A landscape with many valleys, sampled at points; each row gives a point and its height.
A ball rolls from a point to the lowest of its 2 nearest points, and stops where none of them is lower. Distance is the straight distance between rows; heights are no part of it.
(729): [124  95 146 106 159 114 164 110 119 117 147 107  31 106 123  91 164 176
 127 137 134 174 150 125 163 133 117 134 140  78  86 140 136 162 166 106
 120 150 172 131 124]  (h 389)
(1255): [140 120  90  93  88 106 113 103 146 105 139  85 128 128  84 118 109 138
 101  36 158 114 159  91 150 117  70 122 135 143 124 111  95 108 111 140
 152 110  93  80 143]  (h 554)
(183): [130  96 120  96 143 132 127 114  93  99 131 138 149 157 171 149  76 197
 144 127 138 123 159 167  88 133 141 131 114 138 158 157 132 135  85 111
 121  61 160 145 147]  (h 519)
(412): [112 160 120 157 105 118 128 138 151 168 163 166  81 133 115 117 192 112
 137 105 139 120  76 104 154 113 125 100 161 138 102 105 143 122 155 110
 150 197  97  99 108]  (h 439)
(591): [134 114 169 133 169 164 138  99 113  85 128  78  68 105 102 117  78 109
 133 146 112 166 184 169 146 168  84  87 121 129 111 147 127 126 104 189
 106 151 115 165 126]  (h 194)
(818): [151 120 163 124 134 149 130 150 140 111 114  95 201 148  79  89 197 149
 101 137 135 103 145 109 106 121 129 161 124 122 129 111 141 121 101 150
 147 109 194 141 113]  (h 443)
(946): [150 133 142 118 137  97 161  95 115 131 178 163 110 125 148  95 186 122
 148  91 154 153 112  89 118 138  92 150 138  98 119 145 143 149 119  58
 153 157 172 131  99]  (h 572)
(1388): [143 100 131 130 174 123  82  93  60  74 109 151 187 129 128 123  73 119
  49  65 114  49 115 142 131 117 143  98 125 147 171  90 147  99  77 147
 133 135 164 136 123]  (h 153)
(94): [157 138 136 104 125 121 135 142 165  88  94 165  40 115 126 165 143 161
 127 168 138 195 169 165 129 134 145  82 128 148  91 118 133 122 149 189
 116 141  68 105 161]  (h 365)
(1509): [120 163 130 124 148 125 148  99 126 124 153 115 174 116 154 144 128  81
 108  76 113  90 116  83 129 154 127 191  91  38 127 153 140 127 123  77
 147 125 184 116  82]  (h 101)
(32): [147 145 132 135 158 130 100 108 109 124 102 149 138 122 122 134 137 110
 109 112 124 105  97 114 162 134 107 103 127 191 143  98 152 100 139 128
 125 133 119 108 126]  (h 214)
(1316): [156 155 131 138 166  88 108  92  97 132 149 159  80 112 132  94 118 115
  91  67 199 142 109 102 156 130  57 155 103 144 144 135 168 134 167  98
 155 125 149 104 127]  (h 305)
(1160): [135 142 146 144 145 124 150 103 105 111 119  97 125 129 161 146 110 104
  78 101 157 142  96  87 102 153 123 194  91  62 112 176 143 100 129 112
 146 124 184 111  71]  (h 142)
(409): [108 114 155 130 164 193 143 118 107 112 102  80 162  87 147 184 108 125
 183 183 107 111 123 156 123 147  96 139  98 162 155 142 122  88  72 154
 128 115 130 158  94]  (h 289)
(772): [ 86 216 114 166 123 123 132 145 129 158 140 145 102 141 104 116 162 101
 167 116 168 104  74 114 169 107  85 144 139 167 116 128 148 139 179 119
 100 169  97 121 121]  (h 405)
(869): [ 78 127 142 126 142 192 123 131  83  59 145 122 149 119 167 155  33 108
 116 144 109  80 157 183 160 147 128 115 137 119 168 137 159 170  46 135
  97 151 170 198 117]  (h 573)
(1323): [149 133 128  81 128 109 174 131 134 113 164 147 112 109 185 119 189 149
 167 123 150 161 123  89 141 142  75 133 156  92 106  97 141 171 149  40
 121 164 160 134  81]  (h 588)
(244): [161 116 142 124 177 129  96  96  94 103  96 105 228 124 116 150  86 119
  87  80 106  48 156 141 121 126 117 117 119 137 177 110 119  77  63 160
 144 113 140 151 128]  (h 193)
(1340): [116 106 167 140 136 144 134 133 101 121 132 113  41 120 103 113  82 102
 139 151 121 138 160 184 135 149 106  79 132 164 120 109 117 137 142 185
  98 164  85 155 140]  (h 229)
(812): [ 82  95 128 121  65 172 158 174 191 160 140  81 113 180  97 131 138 140
 164 161 101 128 134 124 124 126 162 140  91  57 107 154  88 119 145 125
 145 116  96 109 122]  (h 373)
(228): [ 99 122 124 123 108 163 106 168 142 172 102 141 183 158 150 163  73  71
 123 196  97 102 103 172  80 145 188 180  96 163 152 141 137 126  85 133
  88  73 144 138 171]  (h 716)
(890): [186  75 137  90 118  87 140 147 184 109 103 142  47 111 139 119 155 160
 120 158 119 189 174 143 117 114 149  59 145 156  88  78 120 120 157 178
 136 126  83 123 138]  (h 346)
(188): [124 112 119 126 190 121 163 105  86 131 131  84 148  78 154 112 127 147
 115 156 135 162 135 107 143 151 124 212 118  92 128 162 155 141 139 100
 131  83 176 126 104]  (h 205)
(1018): [134 105 176 124 152 112 137 128  84 146 132 111  40 113 138  78 153 144
 122 150 143 173 108 114 122 123 107 129 138  99  93 114 163 158 199 171
 137 145 178 134 108]  (h 369)
(1363): [116 107 117 137 134 190 109 134 143 147 127 147 175 141 149 167 116  65
  75 161  94  72 122 166 110 159 230 176  88 125 148 146 172 123  80 110
  96 116 157 133 132]  (h 730)
(1054): [ 85 149 112 131 115 131 130 136 107 119 170 160  93 116 193 139 132 162
 215 125 131 130 102 139 103  73 115 106 170 137 102 117 144 185 155 120
 127 161 120 137 139]  (h 468)
(863): [101 157 149 134 149 155 127 121  95 110 139 105  87 159 113 125 128 155
 153 108 141 107 129 132 131  97 115 118 125 128 133 123 147 171 157 163
 121 135 140 133 125]  (h 634)
(849): [ 97 139 136 138 143 208 148 110 135  55 104  88 104 144  98 177 113 192
 156 150 105 137 176 157 132 134 106 103 113  88 169 183 115 122  80 180
 117 135 113 174 129]  (h 244)
(1107): [165  97 133  95 112 138 152 122 139 111 136 142 148 157 133  57 214 166
 141 120 135 155 139 148  94 109 152  89 151 158 142 112 142 148 127  92
 100 113 178 135 144]  (h 469)
(1275): [170  97 146 107 144 138 124  91 107 106 112  81 201 133 104  85 158 170
  92 117 133 131 143  96 102 134 128 148 129  87 151 100 123 129 135 132
 149  92 186 122 109]  (h 460)
(1290): [104 167  86 123  58  49 113 154 181 161 100 121 125 167  72 159 110 101
  91  85 142 168 141 100 132 128 127 107 142 126 105 145  70 103 170 134
 123 137  82  63 157]  (h 492)
(742): [ 73 135 111 148 115 148 168 166 189 146 149 109  67 125 112 112 144 118
 182 187 110 146 118 150 157 147 152 141 138  97  79 167 109 131 173 122
 130 178  57 158 115]  (h 441)
(979): [104 177 132 124 117 159 143 121 126 105 120 125 126 174 131 130 113 139
 168 143 152 126 123 164  99 104 136 149  89 120 139 174 144 171 148 126
  85 116 129 140 148]  (h 652)
(1208): [114  61 116  83  77 118 150 179 188 171 145  89 110 167 113 135 138 177
 175 130 104 140 147 111 138  95 159  88 131  97 115 122  58 127 158 127
 160 122  74  80 137]  (h 407)
(1013): [141  93 138 122 199 174 134  92  63  96 153 132 167 127 157 135  79 165
 135 115 124  98 172 171 132 128 143 130 115 119 197 180 140 174  59 110
 123  76 164 177 148]  (h 539)
(508): [151 132 148 147 157 170 110 150 123 143 139 139 143 119 122 110 158  83
 123 146 104  97 104 140 156 147 156  87 134 195 139  87 145 112 124 134
  93 155 128 136 131]  (h 174)
(308): [151  98 156 119 149 128 138 109  99 121 153 130  58 121  82  66 163 138
 136 121 170 158 142 169 138 132 116 116 140 185 116 149 160 153 132 118
 121 125 140 131 151]  (h 427)
(1024): [130 126 118 101  76  84 163 151 189 153  63 124 138 136 114 150 100  92
  92 144 142 179 162 130 120 163 126 113 112 169 126 131  94  88 139 104
 105  98  97 110 161]  (h 363)
(467): [162 130 152 125 142 131 149 109 119 128 113 104 181 129 165 112 151 113
 115 132 126 146 114  85 102 155  98 154 129  56 135  84 124 119 156 129
 144 113 189 145 111]  (h 478)
(934): [165 115 121 115 120 126 118  76 124  80 113 143 171 142 133 142  74 133
 111  67 128 136 189 185  65 150 112  93 114 145 166 157 103  87  54 130
 116 127 135 165 170]  (h 438)
(503): [131 132 123 148 116 139 114 155 176 164 112 169 141 145 123 101 177  73
 103 128  97 116  75 151 116 126 145  76 140 183 130  73 148  94 148 125
  84 186 129  85 117]  (h 131)
(538): [136  91 134  96 160 115 129  65  86  94 120  80  79 113 129 111 119 197
 106 101 122 158 161 115 130 123  86 102 135  87 114  96 131 114 162 175
 135 140 146 108 124]  (h 606)
(360): [185 148 125 146 141 106  73 121 106 150 121 181 130 119 181 183  96 146
 166 128 113  93  96 117  99  84 144  78 101 152 161 107 132 156 117 153
 150 114 117 127 121]  (h 395)
(268): [131 115 115 120 107  89 137 160 153 181  94 132 153 131 135 144  98 113
 132 167 106 153 141 132 143 150 159 101 104 185 120 133  91 117 163  98
 106  88  97 110 171]  (h 337)
(400): [ 51 127 132 130 159 210 149 115  92 130 143  58 115 131 142 113 130 111
 164 143  85  87  96 141 121 111 118 183 124 102 139 136 147 122 121 137
  85 154 163 118 103]  (h 271)
(214): [102 151 114 166 165  92 135 119  92 131 123 114 154  90 152 161 102 132
 114 182 130 147 141  91 151 157 149 181 129  88 111 165 128 128 154 116
 141 102 164 146 137]  (h 237)
(1301): [124 120 132 126 121 157 140 140 171  77 115 145  53 146 130 146 120 154
 134 159 121 166 166 173 148 152 161  91  97 142 120 183 147 108 114 147
 104 123  86 109 128]  (h 387)
(190): [107  95 174 131 116 211 169 171 134 130 143  65 118 145 101  93 133 120
 190 165 104 117 137 191  86 115 112 151 128 164 126 123 126 133 110 123
  97 114 147 189 127]  (h 334)
(1021): [141 156 119 118  97 114 129 119 146 118 108 156 174 130 124 160  52  86
  88  67 133  98 176 133 111 162 106  91 109 172 153 128 103  86  86 111
 115 136 114 147 148]  (h 412)
(747): [108 138 108 126 126 103 146 164 126 166  93 105 151 115 157 159 129 121
 178 218 112 179 125 146 125 129 149 163 114 145 112 130 113 123 140 110
 114 102 129 136 165]  (h 303)
(1339): [ 96 152  88 108  88  80 117 123 142 148 107 139 104 173 106 117 114 106
  90  66 170 151 111  85 139 139  93 134 131 119  93 151 125 115 158  87
 133 134 128  64 145]  (h 515)
(865): [131 122 128 114 118 107 140 140 132 112  91 144 165 129 121 157  82  85
  80 114 145 140 149 148 113 180 125 122 118 184 112 140 117  79  85  94
 111 129 120 114 141]  (h 390)
(292): [111 135  84 117  86  82 123 169 167 154 133 140  85 153 113 147 125 149
 114  96 127 126 122  97 168 116 143  72 159 133  97 129  86  96 166 109
 132 162  49  64 157]  (h 465)
(972): [115 121 157 118 167 165 171 108 118 107 143  52  66  77 122 124 114 160
 160 145 115 174 169 150 135 136  66 146 110 103 103 161 119 133 126 149
 126 126 133 149 104]  (h 156)
(1043): [142 113 140  90 118 107 165 162 150 141 111 111  92  94 116  98 179 128
 147 158 151 155 134  90 184 133  98 117 130 174  93  63 123 129 177 125
 130 119 108 122 103]  (h 399)
(350): [106 114 129 146 125 158 141 144 164 103 120  89 133 136  89 172 148 161
 131 182  90 144 150 147 158 144 169 130 139  93 112 183 112 100  91 131
 153 130 106 138 126]  (h 313)
(327): [150 157 138 143  82  67 122 177 160 136  99 141  98 135  81 101 202 109
  91 133 177 164 117 101 126 107 104 166 161 104 112  97 124 141 194 158
 154 145 133 128 137]  (h 258)
(23): [159  58 109  78 158  99 119  60 118 115 127 102 105 106 129  94 146 178
 105  79 120 157 151  85 152 122 104  79 136 101 108  86 108 109 131 136
 156 141 111  89 110]  (h 592)
(958): [121 127 147 129 153 188 137 120 108  78 144 130 176 131 149 142  51 140
 125 107 120  69 182 155 153 150 132 124 101 125 186 155 145 176  68 118
  97 100 170 208 140]  (h 557)
(1326): [128 135 119 158 110 108 101 113 127 131 113 136 119 144 113 170 116 124
 109  90 113 121 117 116 131 119 143 101 120 139 144 128 121  92 106 147
 129 158 103  94 121]  (h 254)
(17): [148 105  84 139  96  48 117 142 109 141 150 145 186  99 104 139 114 146
 103  66 128 107 131  84 156 106 138 140 168 138 122 158  89 108  99  68
 187 111  99 103 134]  (h 448)
(164): [116 136 138 141 111 159 122 129 110 165 192 167 101 139 151 131 134 140
 214 134 112 101  84 145  92  71 161 112 134 146 122 146 141 153 118 133
 132 142  87 139 125]  (h 440)
(1134): [180 175 119 158 168 105 118  88  85 149 147 168 189 120 148 110 130 113
 120  91 148 120 128 116  84 120 123 172 109 131 160 145 128 143 127  74
 139  91 174 169 153]  (h 532)
(582): [ 80 187 105 177  99 126 115 171 131 134 157 155 101 139 105 102 134  94
 139 157 156 101  92 118 160 123 152 171 122 126 106 147 142 184 170 119
 114 158 110 143 127]  (h 368)
(250): [163 171 141 125  80 104 145 150 176 129  62 146 208 165 114 154 115  70
 108 135 148 145 115 142  59 152 127 168  66 130 139 139 109 109 106 114
 105 101 144 136 140]  (h 681)
(1116): [148 103 114 115 140  68  89 116  88 172 131 183 144 140 180 155  87 125
 129 113 132 113  83  89 111 107 130 101 102 135 121 117 124 109 139 120
 158 100 120  93 104]  (h 357)
(1311): [ 90 210 117 150  81  91 113 149 149 135  84 130 135 163  92 176 124  78
 132 127 162 103  93  81 130 101 102 159  88 115 118 142 108 127 142 172
 129 104  91 110 123]  (h 54)
(1380): [118  77  95 118  67  95 122 152 162 164 158 118 108 172 111 131 109 137
 125  94 105 129 127 109 124 100 154  69 144 105  99 127  74 130 146  87
 135 154  83  68 135]  (h 436)
(1425): [102 156 119 130 182 144 127  83 111 141 125 109 176 143 115 108 175 104
  85  95 114  58 106 103 138 148 154 179 121  75 153 158 148 117 124  96
 138 125 181  90 105]  (h 151)
(1179): [134 148 153 139 110 101 130 181 133 133 147  93  81  90 102 122 152  99
 172 166 140 128 145  84 185 134  81 130 149 162 106  86  90 131 173 176
 161 108  81 152 113]  (h 428)
(1225): [ 94 186  82 166 134 147  99 124 139 152 149 192 163 116 181 172 115 106
 143 158 109  83  87 110 142 106 173 129 122 122 132 144 140 138 114 105
 113 165 112 121 122]  (h 555)
(1360): [149 128 134 142 139 128 118 107 123 181 150 150 106 117 192 132 178 129
 176 154  81 137  62 134  77 100 140  63 148  87 127  63 110 139 178 153
 134 166 121 112 111]  (h 450)
(1220): [112 141 139 118 124 162 121 151 153 145  75 123 236 142 142 190  84  87
 119 176 107  85 131 185  87 150 156 156  85 151 169 128 124  83  75 137
 114  71 168 156 168]  (h 704)
(823): [102 156  94 160 149 157  89 121 131 203 160 156  96 136 172 130 160  98
 169 157  77  87  70 114 100  85 152  86 151  98 121  59 119 139 193 186
 111 179 103 107 151]  (h 477)
(605): [105 138 123 105 155 172 120 106 119 173 144  85 174 200  97  87 178  92
  92 104  85  65 101 158  84 131 167 180 116  95 134 166 128 119 138  86
 113 141 183  86 136]  (h 198)
(8): [121 104  89  93 142 119 149 143 132 127 133 119 193 145 132 147 105 158
 125 101 128 111 148 168 117 149 150 168 105 160 126 190 132 112  66  61
 142  70 150 146 150]  (h 497)
(296): [128 208 134 182  88  63  79 180 127 159 126 164  63 148  70 116 119 109
 113 126 188 119 110 100 145 112 112 138 117 107 150 120 117 179 201 176
 169 123  97 125 161]  (h 183)
(330): [127 135 157 145 154 121 134 129  95 152 111 110  64 124 114 107 144 101
  86 127 177 160 101 118 143 154 107 142 108 128 106 105 169 126 183 159
 118 132 151 107  99]  (h 351)
(1242): [106 144 142 149 175 213 161 109 140 103 136  77  92 105 156 165 117 166
 201 163  99 137 153 145 143 142  98 124  89  68 145 164 132 132 117 146
 102 154 143 165 106]  (h 199)
(1254): [154 167 105 129 118 105 141  96 124 154 128 171 220 161 134 127 139 111
 117  97 132  90 123 138 109 133 171 140 118 131 154 146 124 148 129  85
 127 119 161 123 175]  (h 509)
(404): [166 154 113 135 165  75 113  68  78 133 151 143 102 101 152 121  81 135
  81  32 182 120 109  63 142 129  70 160  89 105 158 152 130 122 146 116
 160 107 123 101  89]  (h 272)
(31): [119 166 154 169 112 149 147 130 146 137 129 119 163 138 139 104 142  64
 139 150 111 124 110 116 104 143 109 140 132  88 116  72 130 143 167 146
 113 150 159 148 118]  (h 483)
(1177): [149 101 126  76 142  79 121 131 129 118 149 174 128  82 204 110 174 157
 147 141 146 175  97  72 138 124  88 124 178 125  93  68 161 158 154  85
 144 156 144 134  62]  (h 603)
(1444): [139 133 113 134 194 106  90  69  54  76 110 139 149 108 127 123 101 167
  70  66 154  90 141 116 146 107 109 126 147 153 162 144 153 100  89 136
 124 135 145 112 123]  (h 195)
(1069): [140  94  97 106 109  85 140 156 124 129 127 143 188 103 126 127 122 146
 125 113 136 137 155 130 154 141 166 138 152 180 116 178 107 111 110  55
 160  79 117 130 155]  (h 476)
(1398): [ 85 172 138 158 147 148  76 136  66 140 136 147 126 111 155 151  30  66
 132 147 122  54  88 112 189 108 150 117 127 137 166 127 160 167 100 183
 110 159 116 147 133]  (h 604)
(321): [144  66 138  71 140  99 160  95 112 101 108 103  63 111 119  56 155 169
 121 118 166 199 159 139 130 144 103 155 124 145  93 134 143 137 151 122
 113 100 160 113 153]  (h 408)
(992): [143  46 150 125 128 184 148 147 165 104 151 126 142 130 115 103 145 161
 153 172 103 144 158 155 149 130 152  84 160 171 120 102 133 145  87 111
 101 113 151 172 123]  (h 384)
(1412): [102 140  97 121  93 152 174 153 203 150 152  79  99 165 102 118 145 125
 179 161 100 137 114 141 146 147 140 159  86  59  95 182  81 124 170 126
 123 137  45 153 109]  (h 409)
(364): [114 146 154 128 143 137 139  95 105 114 108  84  77 140 110 123 111 172
 144 116 142 134 150 131 122 104  83  83 132 112 105 112 105 127 169 202
 126 134 133 129 157]  (h 620)
(937): [169 162 124 137  97  52 101 165 137 136 102 151  76 110  84 127 145 114
  77 135 181 162 143  96 155 117 127 125 141 130 126 100 121 141 181 161
 177 114 105 106 149]  (h 231)
(718): [159  88 151  81 132 126 174 151 160 112 102  88 105  79 126 149 140 121
 169 170 131 166 152 122 173 146  83 119 100 181  93  96 115 104 141 133
 126  96  87 117 104]  (h 375)
(904): [163  80  89  72 126 109 101  49 108 116 136 111 131  96 124  84 119 172
  82  23 142 120 142  90 137 110  70 114 144 124 157  99 101 101 117 131
 169 128  79  68 132]  (h 574)
(366): [122 125 107 140 131 172 113 151 149 170 141 159 197 108 140 116 155  66
  98 182  91  93 104 152 133 151 233 162 142 160 143 111 165 124 113  69
 123  95 154 116 158]  (h 743)
(836): [ 93 137 128 139 128 148 124 131 135  80  89  88 107 112  89 169  93 158
 134 141 106 136 170 157 170 128 140 105 158 116 142 170  99  97  79 183
 145 142  80 161 140]  (h 280)
(288): [125 143 114  71  82  85 127 104 149 127 140 110  99 150  89 105 126 110
 105  24 187 135 120  79 149 117  49 152 128 109 117 123 120 139 160  98
 134 144 119  57 126]  (h 533)
(1294): [135 121 146 143 169 159 152 108 109 127 108  85 156 104 110 129 152 120
 155 155  95 153 131 150  97 158  94 143 103 160 124 112 116  88 112 138
 122 109 136 164 110]  (h 322)
(659): [177 118 105 103 110  83 115 100 125 120 127 170 129 120 174 153 123 149
 129  97 149 167 112  99  79 104 117 123 113 145 114 139 101 106 122 105
 142 100 102  97 134]  (h 324)
(52): [106 146 117 159 102 103 149 147 130 135 117 118 165 111 136 178 126 146
 168 197 108 162 145  89 151 147 146 173 144  75 123 150 100 132 147 131
 161 102 140 139 133]  (h 269)
(1414): [179 161 112 123 215  91  93  49  80  88 107 145 135  68 163 122  83 167
  73  35 184 104 138 106 131 124  50 175 115 120 166 157 152 111 126 139
 152 132 155 112 111]  (h 233)
(640): [ 93 173 129 188  83 112  95 182 121 156 132 169 134 154 105 126  92  64
 112 154 147 108  87 150 104 134 168 146 136 129 125 153 161 136 116 137
 110 148 109 150 144]  (h 328)
(1223): [182  93 106  96  79  59 122 134 166 124 165 127  72  93 115 114 140 161
 119  71 156 172 158  74 153 123 100 141 156 109 103 118  75 151 117 111
 213 111  70  98 126]  (h 388)
(1436): [ 89 241 134 172 105  92 109 164 119 141 107 143  97 143  94 138 129  89
 122 140 195 118  93  81 157 104  73 174 103  92 149 116 138 157 204 162
 122 105 115 134 129]  (h 123)
(14): [ 97 123 126 165  67 130 135 174 175 112 133 156  86 135  96 115 175 121
 138 142 108 136 119 139 133 107 152  97 192 136  94 124 133 117 150 130
 112 196 103 124 110]  (h 466)
(838): [157 130 116 127 116 157 145 104 175 113 105 160 129 147 149 160 130 154
 134 135 118 156 149 184 105 144 148  70  85 153 129 167 112  78  81 126
 109 113  98 125 158]  (h 410)
(344): [143  83 126 118 105 115 104 150 122  94 109 140  77 121 132 154 127 189
 136 121 120 155 160 134 107  81 137  54 159 149 111  90 123 124 125 166
 142 121  97 123 108]  (h 321)
(114): [ 61 128  99 154 100 145 132 174 163 129 184 120  46 112 121 121 140 106
 165 153 119 135 101 130 165 139 146 113 186 121  69 141 155 152 161 125
 103 202  82 129  96]  (h 467)
(100): [131 164 100 142 122 119 115 117 126 151 160 177 193 121 149 150 131 122
 145 121  98  61  93 102 137 114 193 139 132 111 143 130 128 158 111  94
 134 143 164 122 138]  (h 531)
(614): [ 83 168 118 182  69 162  78 184 136 162 157 179 120 164 126 122  93  61
 159 160 129  96  53 158  77  93 168 154 134 137 134 134 154 164 118 144
 100 177  73 143 139]  (h 366)
(653): [ 73 157 156 146 141 175  93 147  87 100 141 112 145 134 120 135  28 103
 102 158 127  58 139 149 166 131 149 124 128  84 178 137 167 177  82 186
 112 170 140 181 128]  (h 591)
(587): [148 129 127 122 113 168 130 102 155 103  95 184 168 156 158 173  90 128
 136 119 125 143 157 191  61 136 140  84 101 150 153 166 132  90  44 110
 104 107 154 165 155]  (h 429)
(61): [170 115 152 109 105  86 115 110 141 126 133 128 110 119  77  63 206 143
 103  91 174 167 136  89 123 113  86 127 163 101 131  81 115 145 168 128
 166 145 134 113 120]  (h 287)
(645): [154 167 163 158 134  99 110  90 103 128 112 150  68 104 102 100 142  96
  61  76 194 164  95 105 139 152  45 147 121 151 137 100 155  96 162 137
 142 152 159 117 109]  (h 329)
(878): [152 167 139 143 116 134 144 147 161 117  75 160 239 145 133 163 126 109
 104 150 147 112 151 165  81 155 163 155  97 151 171 133 131 111  83 112
 120  88 172 158 149]  (h 693)
(770): [131  59 144  93 161 174 160 109 149 111 103  70 120 107 101 134 160 160
 146 160 110 159 165 160 135 128  99 118 118 173 124 117 114  88  96 152
 117  96 119 124 108]  (h 349)
(64): [ 95 143 132 144 133 150 113 130 105 158 142 110  64 157  93 116  76 115
 139 112 123  97 132 165 171 142 123  72 128 165 139 146 116 135 150 174
  99 170  81 140 174]  (h 274)
(631): [172  71 151  96 105  77 119 125 120 153 139 127 124 136  75  58 185 164
  64  90 181 142 130  93 139 116 121 153 145 122 135 114 137 148 156 106
 187  99 126  80 118]  (h 312)
(1470): [ 69 106 163 134 152 236 159 146 105 148 167  58 130 115 144  99 107  95
 194 171  88 100 119 162 103 104 114 180 143 133 142 116 129 155 112 145
 103 136 146 169 122]  (h 304)
(315): [111 132 132 122 178 136 150  80 111 109 110 103 114 111 173 145 101 143
 105 109 127 156 142  98 135 159 104 174  87  91 111 167 131 113 113 116
 131 106 161  87  86]  (h 172)
(227): [174 125 128 150 130 138 123 116 130 152 131 165 146 123 203 171 136 151
 183 171  91 130  94 139  81  94 168  66 148 126 139  92 126 129 141 149
 126 119 119 132 124]  (h 426)
(458): [164 115 107  96 121 112 143 120 140 129 135 185 205 143 175 116 176 150
 132 135 111 142 125 141  90 120 169 111 138 132 140 133 124 121 121  57
 114 117 153 117 147]  (h 487)
(748): [161  86 112 114 128  93  96 115 117 103 118 161 119 124 155 157 117 195
 132 101 125 162 144 141  88  86 129  86 153 141 133 146 114 107  92 141
 166 117  90 114 129]  (h 296)
(38): [184  50 137  71 119  92 108 105 144  96 117 138 106 111 110  75 147 176
  51  91 182 161 170  99 121 138 123 163 143 106 117  95 140 144 114 129
 154  93 124  97 122]  (h 336)
(1415): [142  72 132 137 163 150 136 134 133 104 141 155 137 119 117 107 171 187
 119 193 114 130 157 126 171 132 169 109 166 153 119 111 174 141 113 135
 116 123 168 159 118]  (h 403)
(1310): [101 156  96 152 147 141  94 120 100 113 140 158 140 121 178 184  51 101
 132 132 122  47 108 114 182 110 158 117 118 161 155 106 158 157  92 127
 108 142 122 124 125]  (h 582)
(539): [160 134 133 131 126 123 138 125 138 137 149 154  95 143 114  97 193 160
 152 131 120 148 144 154 131 127 161  98 141 145 109 137 139 144 148 118
 104 137 111 111 157]  (h 449)
(514): [130 114 115 128 141  65 116 138  87 152 131 153  99  88 190 136 166 151
 146 146 133 160  77  82 141 116  84 107 184 118  96  44 150 141 185 120
 165 150 148 109  88]  (h 616)
(692): [ 99 161 104 155 100  98 105 137 138 130 110 166 113 162 117 148  87 110
 111  96 125 117 101 141 113 122 149  93 144 124 118 162 131 119 134 120
 111 183 122 119 151]  (h 288)
(456): [125 129 156 164 101 185 141 137 191 133 151 145 155 141 125  83 185  73
 133 125  66 133  95 153  91 126 148  85 140 137 130  80 115 106 134 133
  92 197 122 142  97]  (h 88)
(766): [ 95 115 142 133 145 186 113 108  97  95  97 104 189 122 141 194  73 124
 133 153  94 107 133 177 107 127 125 121 125 134 160 169 131  99  46 162
 123 105 147 171 124]  (h 259)
(358): [134 106 166 121 150 154 137 157 130  98 126 105 146 124  74  99 171 164
 108 168 129 107 147 124 169 114 158 157 137 153 124 139 175 166 104 131
 112  95 177 162 108]  (h 423)
(1102): [107 100 106 150  89 159 148 174 189 132 141 105 161 144 123 171 125 142
 130 175  91 120 137 134 132 145 203 151 114  81 123 166 102 115 102 106
 155  93 119 105 123]  (h 341)
(656): [126  84 158 116 188 143  88 112  64  96  85  89 198 128 121 148  93 156
  87 116 105  89 139 181  95 130 141 138 131 134 168 137 139  87  51 182
 140  86 161 154 112]  (h 228)
(907): [170 171 129 167 143 119 148 103 108 118 160 168 143  96 157 103 160 125
 149 138 145 151 112 124 122 139 137 162 114 127 123 154 157 169 146  76
 132 144 155 157 131]  (h 553)
(1313): [129 154 141 130 102 135 150 133 156 153  94 126 149 188 127 137 114  91
 129 142 132 134 130 158  64 139 144 136  58 137 136 144 115 130 140 133
  97 101 129 142 147]  (h 668)
(1192): [ 81 131 109 143 107 197 120 150 134 157 174 168 100 145 153 105 108  89
 182 160  88  96  76 161  85 103 187 136 130 132 107 147 162 151 106 115
  77 171  87 121 141]  (h 406)
(280): [167 104 102 121  99  49 101 145 136 150 153 113 139 100 104 143 149 146
 120  71 114 132 144  66 166 100 115 143 164 109 126 146  70 112 130 111
 216 103  65  99 131]  (h 418)
(1250): [127 158 151 171 122 126 150 168 152 158 129  97 139 108 101 110 152  71
 161 164 111 126 123 109 138 157  95 114 138 149 120  64 104 144 150 165
 118 136  98 174 117]  (h 459)
(1076): [ 94  60 162 130 149 220 145 152 126  98 154  94 131 131  96 113 134 128
 159 166  78 120 177 176 144 131 146 110 164 140 124 113 130 142  76 133
  83 130 156 202 138]  (h 364)
(326): [ 96 141 112 130 120  75 125 146  91 158 118 139 155 108 144 119 147 116
 145 155 134 157 102  90 148 130 112 130 174 124 104  87 125 141 181 116
 136 126 155 130 131]  (h 630)
(410): [ 68 126 129 103 139 203 120 139 117 157 148  75 173 172 120 105 167  88
 123 134  77  74  86 144 100 129 145 177 139 117 132  99 139 120 140 133
 102 139 181 104 116]  (h 235)
(1427): [192  70 107  74 109  41 111 126 149 119 143 135  85  87 128  82 147 183
  88 104 177 196 175  72 153 152  82 158 148 121 125  79 109 148 140 106
 181  97  86 113 123]  (h 362)

Where does a ball stop that starts at each point below?
(653) -> (1311)
(458) -> (1388)
(878) -> (972)
(280) -> (1311)
(467) -> (1509)
(1179) -> (1388)
(934) -> (1509)
(1412) -> (972)
(904) -> (972)
